Points on a hilly landscape, in no order, each with its height.
A ball rolls from a point to the lowest of its 2 nearest points, and stops where none of them is lower. Distance is the straight distance between rows; heights are no part of it.
K27 height 390: [165  60 105 121  90  95 157 119  99 146 131 191 111 148 132 158 125 144
 131  93 157 132 123 168  88 123 133 116 134 106  91  72 179 149 147 119
 158]
K316 height 163: [103 162 156 130 159 135 118 111 132 110 146 108 180 139 176  84 118  89
 123 153 154 139 125 134 118 112 142 112 152 165 154  79  91 154 105 151
 171]
K311 height 262: [147 106 148 162 166 152 125 127  92 100 165  67 130 119 122  95 169  91
 178  65 125 118 104 118  84 128 142 193  85 123 133 164  88 149 102 151
 146]
K741 height 297: [132 115 103 126  95  95  90 142 154 144 125 143 134 106 124 117  91 127
  93 163 135 124 114 154 121 114 101  91 153 100 155 176 209 105 168 155
 143]
K755 height 496: [164 153 150 161  83  93 141  61 167 138 110 140 121  72 132 149 122 114
  92 128  78 113 126 173 132 100 117 143  72 126 161 187 178 128  92 151
 130]
K963 height 229: [108 135 121 153  84 111 105 159 145 113 180  75 125 103 117 129 146 105
 132 145 150 171  91 112  99 112 159  87  96 164 121 132 118 158 105 172
 180]
K115 height 315: [107 101 189 144  61 147  91  71 171 150 138 179  82  62 111 115 114 168
 106 161 125 136 188 168 156 100 143  84 162 126  99 116 122 134  57 163
 126]
K197 height 327: [181 134 114 167  97 178 174  89  82 178  98 127 145 127 133 132 172 135
 169 114  99 102 157 130 135 142 161 181 122 104 144  49  81 163 113 110
 153]
K562 height 555: [110 152 130 104 139 137 128 124 152  79 145 121 130 144 140 148 144 119
 110 195 126 128  80  69 154 154 159 119 137 187 142 114 115 148  93 121
  89]
K290 height 653: [104 142 156 123 115 147  81  79 181  95 159 121  98  98 132 141  95 127
 114 145 157 123 158 128 140 124 135  70 105 122 163 139 147 112 131 170
 140]
K734 height 528: [131 160 111 115 155 109 110 142 116 152 136 114 146 165 118  50 156 156
 166 107 160  98 114  79 166 161  99 129 153 122 125 125  91 101 188  99
  92]
K679 height 322: [173  96 132 142 175 147 113  93  84 123 127  90 164 112 151  88 139 132
 162  94  92  97 107 153 104 114 125 206 117 147 124 178 135 128 137 151
 150]
K96 height 245: [ 89 132 104 139 104 129 104 119 161 122 110 164  76  75 139 133 102 126
  56 161 117 103 154 141 164 112 110 117 114 105 128 180 205  90 147 142
 120]
K698 height 259: [101 106 172 144  94 111 109 121 144 122 141 161  87  98  82  96 127 165
 142 179 128 148 195 150 189 113 129  76 151 108  79  94 104 162  61 147
 109]
K350 height 359: [130  74 162 119 137 152 117 106  81 101 100 101 131  95 135  97 155 163
 184  72 106  99 147 173 131 117 142 175 109 144 106 131 107 160 123 164
 167]
K694 height 618: [166 149 149 129  89 122 100  67 119  59 102 133 133 135 131 185  94 161
  98  96  82  90 117 123 152 124 161 123  77 191 122  68  97 163  19 113
 101]
K33 height 305: [ 71 131 103 165 111  90 108 127 155 129 169 131 120  84 116 111 171 114
 130 148 169 152  99 127 128  90 174 106 104 118  91 182 110 122 140 157
 155]
K324 height 382: [117 115 127  83 128 167 131 150 156 134  89 124 110 140 104 118 119 139
 154 169 101 179 118  81 140 130 102 122 140 201 111 117 100 151 128 144
 106]
K509 height 495: [ 68 104 155  79 166 131 112 154 148  92 121 138 108 107 148 134 122 150
 103 143 163 113 129 119 109 149 144 116 166 200  89 151 153 127 156 110
 101]
K169 height 671: [ 97 170 152  69 138 155 128 122 134 136 112 142 125 108 155 140 119 155
 118  92 115 128 220 145 105 106  98 124 112 125 125 129 112 104 194 117
 105]
K284 height 468: [161 150 118  82  99 148 143  90 173 129 169 129 143 140 139 125 148 154
 102 173 153 106 134  51 127 159 117 100 189 168 169 106 159  99 117 102
  84]
K796 height 361: [131 131 154 140  91 137 103  44 180 116 116 204  91  83 123 141 113 196
 107 172 156 149 156 130 170  91 131  98 139 146  93 133 120 103  81 142
 122]
K31 height 486: [106 142  82 140 135 155 118 160 132 140 150 112 120 127 126  76 123  70
 112 173 128 125 114  99 130 151 118 150 149 164 161 181 149 124 168 130
 113]
K216 height 532: [124  81 159  80 153  85 167 164 126 113 154 111 130 148 129 115 142 164
 137  78 147 133 136 126  59 134 119  96 125 117 103 135 162 132 125 111
 126]
K99 height 243: [113 148 118 148 147 154 120 119 102 109 135  90 153 141 137 155  88  74
 136 131 120 145 123 138 133 154 178 135 115 169 166  41  81 174  65 153
 179]
K818 height 284: [113 173 171  82 155 166 110 152 106 107 148  72 135 140 144 152  87 108
  95 116 159 158 120  68  74 155 133 112 137 189 164 138  81 120  96  99
 168]
K981 height 438: [120 104 105 121 152  75 146 180 119 102 127 130 115 168 139 155 121 133
 128 119 177 118 111 100 178 168 139  93 135  71 135  66 129 117 150 114
 120]
K230 height 144: [100 144 132 121 139 119 183 177 105 151 152 104 148 111 142 107 161 118
 117  95 101 136 115 154  42 117 132 162 142 153 112 191 161 100 173 144
 166]
K580 height 524: [ 65 136 181  76 103 142 124 153 140  94 138 103  92 107 141 149 151 170
  83 159 117 122 154  99 106 158 140  90 144 187  48 118 136 164 114  91
  97]
K12 height 821: [186 154  97 136 152  99  93 148  68  75 115 113 179 183 160 119  88 138
 115  78 171  69  91  98 170 145 133 123 112  95 157  82 140 140 102  92
 130]
K616 height 501: [ 87  74 144 116 180  72 115 175 112  72 144 154  88 146 120 118 129 142
 154  77 165 145 116 139  91 135 130  70 114  99  97 126 148 137 133 130
  95]
K434 height 430: [152  62 173 125 142 143  99  86 143 100  98 111 119  76 118 151  91 131
 175  91 101 103 147 163 106 141 107 160  88 128 157 168 157 117 124 175
 123]
K525 height 260: [111 152 148 168 119 112 164 139 156 137 130 123 112 152  91 101 136  94
 105 200  95 104 155 121 177 149 112 117 117 116 175 105 126 129  97 136
  76]
K44 height 563: [168 135 177 119  84  98 129  87 131 180 144 164 148 144 152 104 137 173
  51 160 154 107 171 151 126  79 124  79 191  94 123 104 156 153  76 105
  91]
K636 height 739: [138  93 105 100 193 128 155 128 143 129 123 150 157 149 165 141 122 103
 137 110 138 123 101 131 107 152 114 162 174 129 135  99 154  79 175 131
 151]
K196 height 217: [110 175 161 103 176 133 130 167 112 108 148  48 135 147 114 132 121 100
 123 118 130 126 121  74 106 147 128 113  87 152 186 170  72 107 129 122
 125]
K92 height 503: [155 158 111 117 113 129 120 122 160 148 160 118 160 161 133  78 135 146
 157 160 153 100 126  48 146 168 109 134 176 110 172 133 128  83 174 109
 101]
K207 height 298: [115 137  92 165 122 174  92 153  80 145 159  87  92 132 127 143 140 113
 145 116 145 154 142 115 142 162 140 125  81  97 110  86  89 154 152 139
 154]
K684 height 277: [135 154 152  95 184 166 184 155 119 154  98  78 139 146 121 134 139 137
 184  61  76 141 148 106  72 154  67 169 131 100 174 140 119  59 164 109
 118]
K999 height 406: [149  75 109 183  99 181 120 114  96 159 111 153  95  90 106 157 169 143
 198 106 104 104 178 159 151 150 106 172 125  89  95 120 131 150 119 115
 131]
K178 height 437: [110 114 104 103 140  89 142 134 138 115  98 163 145 105 147 140 134 184
 125 119 152  79 141 159 173  91 127 137 150 114  90 151 145  78 193 114
 103]
K93 height 360: [158  96 125 155  70 144 171 110 121 185 126 136 141 134 138 145 134 147
 150  96 114 143 139 158 112 130 137 149 136 124 116  58 136 165 145 118
 160]
K808 height 616: [158 151 116 161 120 141 103  94  78 101 121 142 115 139 120 126 128 114
 144 109 111 130 110 116 161 131 153 132  74 183 129 119  60 194  70 111
 143]
K458 height 567: [141 139  91  85 194 103 109 171  83 124 121 149 176 191 150  81 126  96
 115  89 182  97  79  91 121 193 108 134 196 144 157 141 134 104 141  92
 100]
K348 height 879: [159  94 125 156 132  90 139 152  96 119 120  63 142 159  96  84 166 155
 155 134 117 108 121 126 182 106 124 131 111  94 116 118 122 178 125 133
 155]
K699 height 204: [172 164 145 132 142 162 168 113  91 138 110  58 168 160 112 148 112 130
 135  94  99 105 163  70 113 151 117 153  64  94 208  98  85 103 113  92
 131]
K302 height 587: [133 157  88 110 174 113 135 196  77 128 146 128 166 197 142  99 108  99
 135 122 175 149  78 115 109 163 107 126 177 132 154  84 119 116 151 110
 155]
K181 height 301: [134 130 105 188  76  97 139 132 113 166 117 157  88 113  91 148 150  99
 114 142  92 126 143 196 137 127 131 135  91  85 109 107 115 153  91 136
 136]
K924 height 203: [ 93 127 138 125 144 130 188 136 151 167 122 125 145 105 150 144 156  65
 116  89 102 151 139 180  38 114 147 183 141 171 124 154 155 123 141 146
 153]
K794 height 649: [ 82 135 148 100 144 114 141 115 189 142 103 188  79  96 144 197 139 102
  92 131 120 177 116 136 105 132 123  96 116 159  90 135 139 150 130 128
  97]
K354 height 127: [142 162 158 130 182 156 144 118 127 121 122  81 123 155 112 133 146  99
 151  83  93 127 140  78 124 128 111 133  49  77 199 150  96 104 119 109
  99]
K934 height 205: [107 168 162 132 113 127 127 157 138 130 121 129 120 138 123  89  90 105
  70 182  90 117 189 162 156 156  85  92 131 157 167 114 146 144 104 148
  65]
K438 height 461: [123 150 139 120 130  83 123  89 152 122 123 195 165 109 137  87 175 162
  79 165 172 124  68 103 139  86 136 109 166 139  57 184 144 109 126 100
 107]
K828 height 133: [ 93 148 165  99 137 126  81 140 134 114 115 115 134 128 107 104 125 140
  94 206  89 112 162 132 187 133 117  73 151 154 111 117  97 185  98 129
  79]
K239 height 434: [134 108  80 138  70 143 156 132 158 193 112 161  96 115 139 127 125 162
 118 192 149 150 140 142 184  91 144 114 188 126  94 104 116 119 157 144
 147]
K170 height 530: [148 135 165 104 103 110 115  85 178 169 107 187 137 110 144 111 120 193
  55 191 151 131 143 134 160  37 156 113 211 121  93 167 152 128  88 108
 121]
K986 height 580: [115 181 138 108 138 158  84  97 103  95 126 134 109 127 137 143  95 100
  69 192  89 132 117 103 143 158 151  95 109 223 167 111 104 161  61 120
  89]
K552 height 548: [156 158 156 116  95 135 170  69 188 196 101 141 149 120 140 172 136 158
  99 123 102 167 145 163  93  83 124 126 146 118 158 134 143 103 146 124
 137]
K998 height 460: [135  84 117 130 143  80 168 140 151 142 112 140 149 124 132 132 153 177
 134 140 148 107 125 155 151  99 122 140 144  31 112 132 162  90 175 144
 134]
K279 height 903: [145 141 155 184 120 130 137  90 144 157 116 110 146 115  89 115 160  99
 168 153 107 152 128 157 155  75 144 143  86  67 131 124  74 134  90 179
 166]
K366 height 380: [170 114 149 111  84  89 137 127 138 128 132 129 131 128  94  82 153 141
 108 156 117 109 107 113 112 106 109 101 148 156 128 213 192 145 110 111
  97]
K539 height 634: [183 139 112 175 121 155  84  71  76 121 118 195 112 123  98 128 120 109
 178 138 111 139 161 127 173 135 109 149  72 112 118 133  54 161 110 129
 148]
K384 height 843: [139 144 138 100 125 113 113 151 129  98 111  93 124 123 123 199  66 159
 106 112 133  99 106 121 130 136 108  97  79 102 185 133 153 111 122 129
 115]
K372 height 219: [127 158 161  82 135 136 177 158  89 167 147  70 151 147 127 133 153 136
 152  64  99 161 123 106  27 138 102 148 132 137 135 157 122  97 153 114
 155]
K30 height 600: [154 178 144 132  97 124  97  65  93 103 115 157 137 121 119 145 118 120
  85 154  90 111 129 134 166 121 148 113  90 194 129 122  78 165  65 104
 103]
K455 height 485: [131  71 128 118 159 112 170 147 142 117 121 119 140 151 108 132 141 173
 177 104 129  89 121 131 123 148  96 145 128  67 146 147 162  76 191 130
  85]
K481 height 399: [133  79 140 114  93 154 134  76 199 120 124 163 116  89 133 168  91 197
 113 185 150 129 139 124 196 118 145  94 159 122 138 102 151  95 112 146
 124]
K692 height 531: [112 131  90 115 162 136  93 145 129  75 129 134 100 125 116 120 129 126
 121 144 164 126  41  71 165 157 144 131 166 203 108 180 112 140 123 115
 119]
K347 height 394: [113  74 198 116 115 164 119  88 126 112 126 127 149  81 111 117 126 144
 207  59  97 106 176 174  82 118 124 168 118 122 135 115 137 127 120 176
 152]
K939 height 549: [153 147 116  99 173 117 128 168  77 129 117 146 159 191 108  56 135 133
 110  95 160 116 116  69 146 162  93 123 155 133 124 130 105 122 149  56
  65]
K921 height 381: [ 90 127 153  95 217 141 135 150  97 119 175 105 124 139 159 130 132 115
 153  70 163 152 132 110  54 144 145 170 137 148 128 132  83  86 136 144
 180]
K309 height 507: [133 128 103 157 148  95 131  86 147 180 139 201 145 137 144 120 173 103
 139 123 132 167  97 162  91  68 119 166 136  50  95 153 142 102 169 140
 169]
K306 height 263: [112 135 158 109 121 138 188 102 183 150 150 158 155 112 145 142 137  87
 121 121 114 161 146 131  55 141 118 130 161 180 151 120 168 136 120 126
 143]
K145 height 542: [147  82  88 154 127 178 106 129 120 135 100 106 106 116  93 195  92  99
 194 139  97 157  84 115 143 150 143 161 109 131 131 109  98 155 100 169
 164]
K501 height 779: [ 68 117  66 135 161  68 135 199 121 136 148 169 166 146 140  76 140 110
 106 138 163 146 103 158 131 147 131 140 204  93  87 144 174  88 204 141
 129]
K908 height 801: [112 107  63 159 146  50 137 158  89 108 124 137 135 143 153 112 155 131
 125 134 167  95  89 153 192 125 183 138 142 129  57 126 144 147 151 127
 153]
K453 height 457: [110 160 101 121 129 109  85 155 133 114 140 103 181 132 141  40 149  94
 102 182 134 126  67 107 161 108 118 133 153 171 108 192 126 128 148 125
 119]
K589 height 60: [117 165 150 122 138 139 131  73 123  81 174 112 177 123 173 103 122 109
 131  85 149 134 113 124  84  99 137 144 130 156 146 126 115 119 117 131
 169]
K476 height 336: [ 90 132 126  84 174 138 151 175 110 122 141  80 143 152 151 134 112 113
 148  92 163 163 113 111  68 141 164 135 134 215 117 112  66 124 128 102
 183]
K460 height 469: [122  75 114 142 138  76 106 186 110  80 146 161  96 158  83 148 112 125
 148 141 176 136 108 107 162 139 130  72 114 108 112 106 129 169  87 129
 103]
K843 height 199: [106 113 175 112 103  97  92 136 107  77  90 148 123 114 110 118 105 167
 120 158 126 123 152 169 181 122 118  56 137 151  72  98 113 189  82 137
 121]
K39 height 444: [121 134 127 157 150 119 144 110 108 141  97 136 170  91 160 134 168  94
 112  99  76 120 123 208  99  74 146 185  81 131  73 187 107 129 135 155
 144]
K218 height 497: [124 156 157 111 130 112 135  76 177 164 124 173 150 128 152 102 153 176
  75 161 149 167 118 157  84  36 143 111 165 131  56 175 149 110 140 114
 140]
K328 height 659: [123 165 124  92 129 181 107 124  88 167  89 149 126 127 134 115  81 141
 129 112  95 135 204 153 139 126 107 113 108 119 138  78  81 124 176 115
 119]
K392 height 342: [143 140  74 184  93 131 137 175 115 173 113 110 118 144 139 143 144  73
 110 184  88 117 113 172 115 127 123 140 125  66 125  98 123 131 154 123
 136]
K856 height 499: [140 100 124 142 147 172  93 145 114 121 104 100  47  99 123 139  87  98
 111 100 103 117 140 130 112 176 104 167 103 159 162 196 146 115 143 118
 110]
K441 height 811: [150 140  92 153 157  75 115 163  79 105 141 120 161 177 163 109 129 130
 103  72 181  61  95 144 148 121 150 135 125 116  97 102 131 131 143  77
 134]
K724 height 321: [133 152 166  87 172 142 160 162 114 152 137 120 108 176 131 156 118 126
 141  61 133 127 170  71  89 179  73 156 133 111 163 146 152  70 153  70
  93]
K629 height 526: [125 114 107 135  77 181 119 134 153 151  92  88 125 104  95 187 104 133
 180 161  93 162 126 162 150 137 158 136 108 128 138  86 102 151 120 201
 165]
K622 height 467: [ 86 109 143  58 177 137 102 115 127  74 155 128 127  98 167 143 102 163
 138  90 182 129 159 105  94 147 117 122 170 145 112 147 154  89 165 137
 128]
K407 height 418: [156 138  92 105 116 117 166 148 109 144  83 117 165 123 198 144 117 158
  91 128 130  81 134 172 137 121 138 161 161 147 101 134 149  94 182 103
 125]
K935 height 852: [131 126 149 111 125 107 120 145 120  87 106  91 136 131 140 164  90 154
 113 113 125  99 142 133 135 129 145 114 104 131 128  92 113 142 102 114
 127]
K933 height 187: [128 106  94 179 114 123 119 134 132 104 119 150  67  76 105 135 117 106
 106 159 123  89 133 163 146 150 133 153 121  92 154 179 169 105 107 158
 139]
K421 height 292: [168 158 102 141 128 157 186 103  96 172 119 104 136 147 133 117 176 129
 141  72 117 123 128 112 115 135 173 154  93 155 117  73  73 173 114  72
 161]
K26 height 557: [ 97 145 214  92  83 109  96 115 152 123 142 115 146 123 132 126 174 182
  75 162 104 135 152 139 105  96 158  83 158 145  47  90 133 182 110 101
  98]
K771 height 865: [135 141 143 134 139 104 119 168  91  91 152  81 159 151  98  89 116 120
 143 129 140 109 132 111 144 150 137  94 126 113 168  70 133 167 110 129
 139]
K574 height 626: [109 143 148 127 101 149 105  98 160 107 146 162  82  85 110 164 121 100
 123 131 122 152 132 116 127 135 140 106  92 148 109 128 102 142  88 143
 122]
K321 height 372: [149 182  79 157 104 142  98 134  81 162 110 124 148 135 164 134 122 120
 115 160 125 117 122 173 156 105 123 164 114  97 102  97 102 139 170 122
 154]
K370 height 397: [157 135  72 161 103 110 127 113  72 146 117 112 156 118 173 140 123 133
  95 108 113  63 135 201 119  90 126 170 128 105  94 134 161 135 165 110
 144]
K319 height 143: [138 161  82 174  75 123  92 119 145 109 184 100 127 144  98 141 129 126
 145 174 146 173  67  85 150 106 162 104 119 126 154 124 115 155 151 177
 166]
K361 height 751: [102 100 107 114 196 117 136 126 146 136 130 135 148 119 177 151 116 122
 119  95 143 122 123 151 106 130 116 174 159 101 147 182 193  65 201 140
 137]
K29 height 790: [ 74  87  75 139 163  54 112 169 129 119 152 142 137 143 147 106 161 121
 114 132 188 130  91 122 121 142 178 129 154 134  80 139 157  99 174 126
 126]
K193 height 300: [131 178 115 131 118 155  92 163  87  87 167  70 125 136 142 140  79  97
  97 128 146 132 108 107  98 164 159 118 116 201 175 102 104 139  76 122
 153]
K183 height 428: [ 81  99 121 122 167 141 103 158 139  92 180  72 122 112 147 151 113 127
 137  87 175 116 118 109 101 145 136 145 143 125 145 146 110  64 151 138
 149]
K83 height 540: [106 153 129 135 153 115 150  86 178 178 165 190 171 148 171 121 155 111
 122 124 165 150 144 132 107  94 120 136 191  77 133 128 150  79 191 117
 150]
K972 height 506: [120 109 147 118  76 166 123 153 199 128  99  94 106 121  80 177  86 139
 176 145  93 173 150 137 137 108 113 114 102 107 154 143 134 119 100 177
 123]
K630 height 409: [105 123  78 107  96 152 152 167 162 146 123 145 123 122 117 119 123 133
 146 212 152 182 107 112 157 143 127 126 190 176  92 143 115 121 171 135
 148]
K258 height 715: [ 99 111 165 104 176 134 199  99 185 153  71 171 153 119 122 124 136 120
 139 109  90 150 162 159 114  97  98 145 143 113 118 100 118 106 137 149
 115]
K174 height 463: [148  95 180 131  81 132 111  78 143 100  96 148 115  84  83 129 105 131
 137 117  63  90 131 169 128 112 111 120 108 143 137 172 140 155  80 158
 112]
K341 height 424: [174 113 114 136  83 102 134 145  79 112 148 154  98 156 117 157 104 126
 109  74 136 132 116 142  86 141 137 104  97 133 147  80 176 170  86 104
 124]
K853 height 891: [134  99 138 156 113 101 133 108 135 114 117 105 158  89  88 105 175 133
 182 144 110 132  95 138 154  84 157 139  91 117  93 151  94 174  88 163
 151]
K625 height 483: [109  81 136 143 132 145 151 159 183 126  48 134 115  99  99 115  88 119
 160 157  85 162 142 174 164 109  72 122 115  94 125 145 136 129 119 165
 117]
K292 height 178: [149 147 136 151 140 153  97  89  92 113 164 117 140 137 150 122 155  61
 146  76 145 142 102 106  77 130 151 158  72 132 169 134 109 157 107 147
 171]
K450 height 341: [147 129  94 184  89 159 113 134  93 141 169  81  78 143  89 114 121 149
 170 146 109 117 168 119 185 157 139 117 102 101 140  88 110 156 128 123
 118]
K845 height 479: [121  95 108 119 150 157 114 146 103 130 120 160  68 138 106 124 109  97
 137  97 107 147 135 129  89 162 100 154 122 165 127 151 155 153 125 127
 113]
K489 height 319: [142 106 137 133 119 148 177 116 187 136 154 146 105 131  93 131 122  91
 148 150 103 155 126  89 110 169  95 136 151 174 182 135 173 130 112 138
  97]
K113 height 422: [141 124 119 134 105  89 116 136  84 133  76 124 159  95 143 124 141 137
 103  92  85 103 106 236  87  56 155 159  91 120  78 150 144 148 137 144
 147]
K205 height 832: [195 152 100 115 116 145 114  91  93  98 113 120 140 163 140 180  80 161
 119  98 135  84  97  80 148 141 137 127  77 105 182 107 151 126 126 106
 111]
K688 height 338: [158  96 125 118  75 110 136 138 134 162 123 112 121 126  83 105 113 148
 131 137 104 144 127 153 130 106  76 117 129  92 138 188 201 133 167 141
 109]
K486 height 379: [141 100 110 153  92 167 132 119 129 153 152 130  77 133 110 115 150 155
 192 134 116 112 210 136 169 158  85 150 137  82 131 119 137 111 138 104
  95]
K469 height 560: [153 108  93 125 144 178 117 164  97 127 119  65 138 161  89 157  98 140
 182 113 117 157  86  84 124 159 121 150 127 130 157 138  92 140 135 121
 141]
K357 height 648: [125 134 106 133 133 200 111  87  90 141  96 175  96  94 124 130 107 121
 166 119  88 138 170 157 167 116 107 161 100 132 111  97  52 125 145 108
 122]
K770 height 402: [137 104 134 110 114 120 185 159 120 137 140 155 108 164 104 155 134 133
 132 116 145 132 145  66 126 178 141  83 120 109 144  57 148 123 118  71
  95]
K7 height 474: [120 149 122 184 171 123 129  82 134 154 112 189 130  91 150 153 179  72
 115 108  92 138 122 167  98  92 116 170  87  69 100 179 142 103 140 128
 139]
K45 height 511: [102 128  76 129 152 118  75 177  97 133 139 112  87 141 133  92 112  71
 112 154 171 133  97  98 151 185 133 150 174 182 125 162 112 139 131 111
 117]
K665 height 701: [ 96  88 159 114 191  95 184 126 178 126 113 179 142 144 135 119 136 109
 147 142 135 151 131 146 164  83 116 109 155  94 100  88 117 105 130 141
 113]
K584 height 365: [124 124 145  86 135 149 171 173 135 124 158 113  97 165 133 173 106 164
 115 107 185 125 164  60 126 200 108 100 154 129 169 109 137  82 118  83
  93]
K901 height 585: [144 144 210 123  62  94 123 133 150 142 157 127 158 156 129 112 160 180
  71 138 118 124 143 157  93  70 146  67 163 124  89  91 166 164  73 106
 132]
K647 height 355: [145 125 156  87 126 153 155 138 163 139  83 126 143 160  93 132 109 102
 135 147  73 153 126  73 120 146  92 113 152 179 170 124 148 150 110 122
  85]
K667 height 455: [144 114 121 132  90 159  94 167  54 136 123 134  84 129  96 130 123  93
 123  62 109 153 144 146  84 158 121 138  84 140 134 121 119 184 106 105
 136]
K116 height 459: [135  76 119 149 105 140 136 130 183 170  95 158  97 115 104 128 114 169
 166 181 126 167 164 162 180  86 119 135 150  58 112 117 121  96 119 158
 132]
K855 height 510: [116  93 156  98 149 130 146 142 122 127 160  98 134 141 108 124 138 179
 186  72 128 141 163 110 102 119  90 114 110  84 119 139 147  89 168 129
 120]
K271 height 235: [135 178  96 154 127 130  89 139  92  97 177  49 142 150 125 136 140 118
 162 114 165 152  95  80 161 126 169 128  87 105 134  96  78 153 133 145
 187]
K803 height 250: [157 110  91 204 112  96  95 151  85  97 117 152  78  95 101 178 127  96
 135 150 134 113 140 157 151 176 137 130  74  69 132 122 127 148  80 141
 118]
K950 height 436: [134 120 118 118 103 130 135  88 201 107 156 157 119 133 142 150 124 158
 141 182 184 106 114  53 187 162 134  90 170 155 156 115 142  89 120 140
 107]
K65 height 578: [134 128 108  92 176 144 132 190  73 141 106  88 146 191 130 118 112 143
 162 105 127 137  83 111 100 165 103 129 140  95 140 117  98 126 169  96
 141]
K754 height 765: [ 50 138  97 121 142  85 132 151 157 129 139 164 152  85 161  91 121 112
  93 134 153 126 138 142 129 126 128 129 187 114 123 187 191  46 203 130
 121]
K344 height 523: [140 193 134 151  81 135 143  70 171 168  88 144 138 107 157 184 103 110
  50 141  86 122 134 188 105  84 138 124 104 116 162 138 170 131 112 158
 127]
K485 height 367: [107 174 112 193  90 120 110 104 172 160 177 117  88  98 131 119 167  70
  78 148 146 127 106 126 128 111 163 120  79 139 139 163 124 113 128 140
 139]
K179 height 251: [182 140 110 129 134 154 166 167  81 154  94  56 140 175 105 123 135 145
 129 104  99  92 128  81 145 148 147 148  82 135 169  74  78 141 126  89
 129]
K621 height 728: [138 107 124 127 176 168 165  92 129 146  86 150 146 126 166 152 121 101
 157 113  98 156 103 152 110 112 113 180 142 125 118 107 103 112 150 143
 143]
K882 height 320: [126 160 119 179 136 121 133  97 163 133 165 162 112 130 132 100 143  71
 115 178 125 108 126 116 180 114 115 127  95 102 159 173 111 132 107 145
 106]
K123 height 680: [ 95 124 168 106 153 114 130 104 198 109 144 155 113 125 145 123 150 131
 134 139 165 143 145 114 131 120 130  78 132  90 121 100 140 102 130 124
 105]
K483 height 423: [144 142 118 127 112  68  92 133 149 102 160 137 164 141 119  67 188 142
 110 169 150  98  48  70 133 103 132 117 168 155  89 202 157 146 140 112
  95]

Two balls start at each pair of points below. Name the first point that both come to, or write never.
K302, K771 => never
K845, K216 => never
K616, K29 => never
K344, K384 => never

Call two points neighbours if one is among the 2 nearest of the other. Go from one point of each pair to the other, from neighbour to neighbour, staying as low as possible. Name the highest point that can't be avoided.
K828, K319 => K485
K933, K230 => K216
K589, K354 => K193
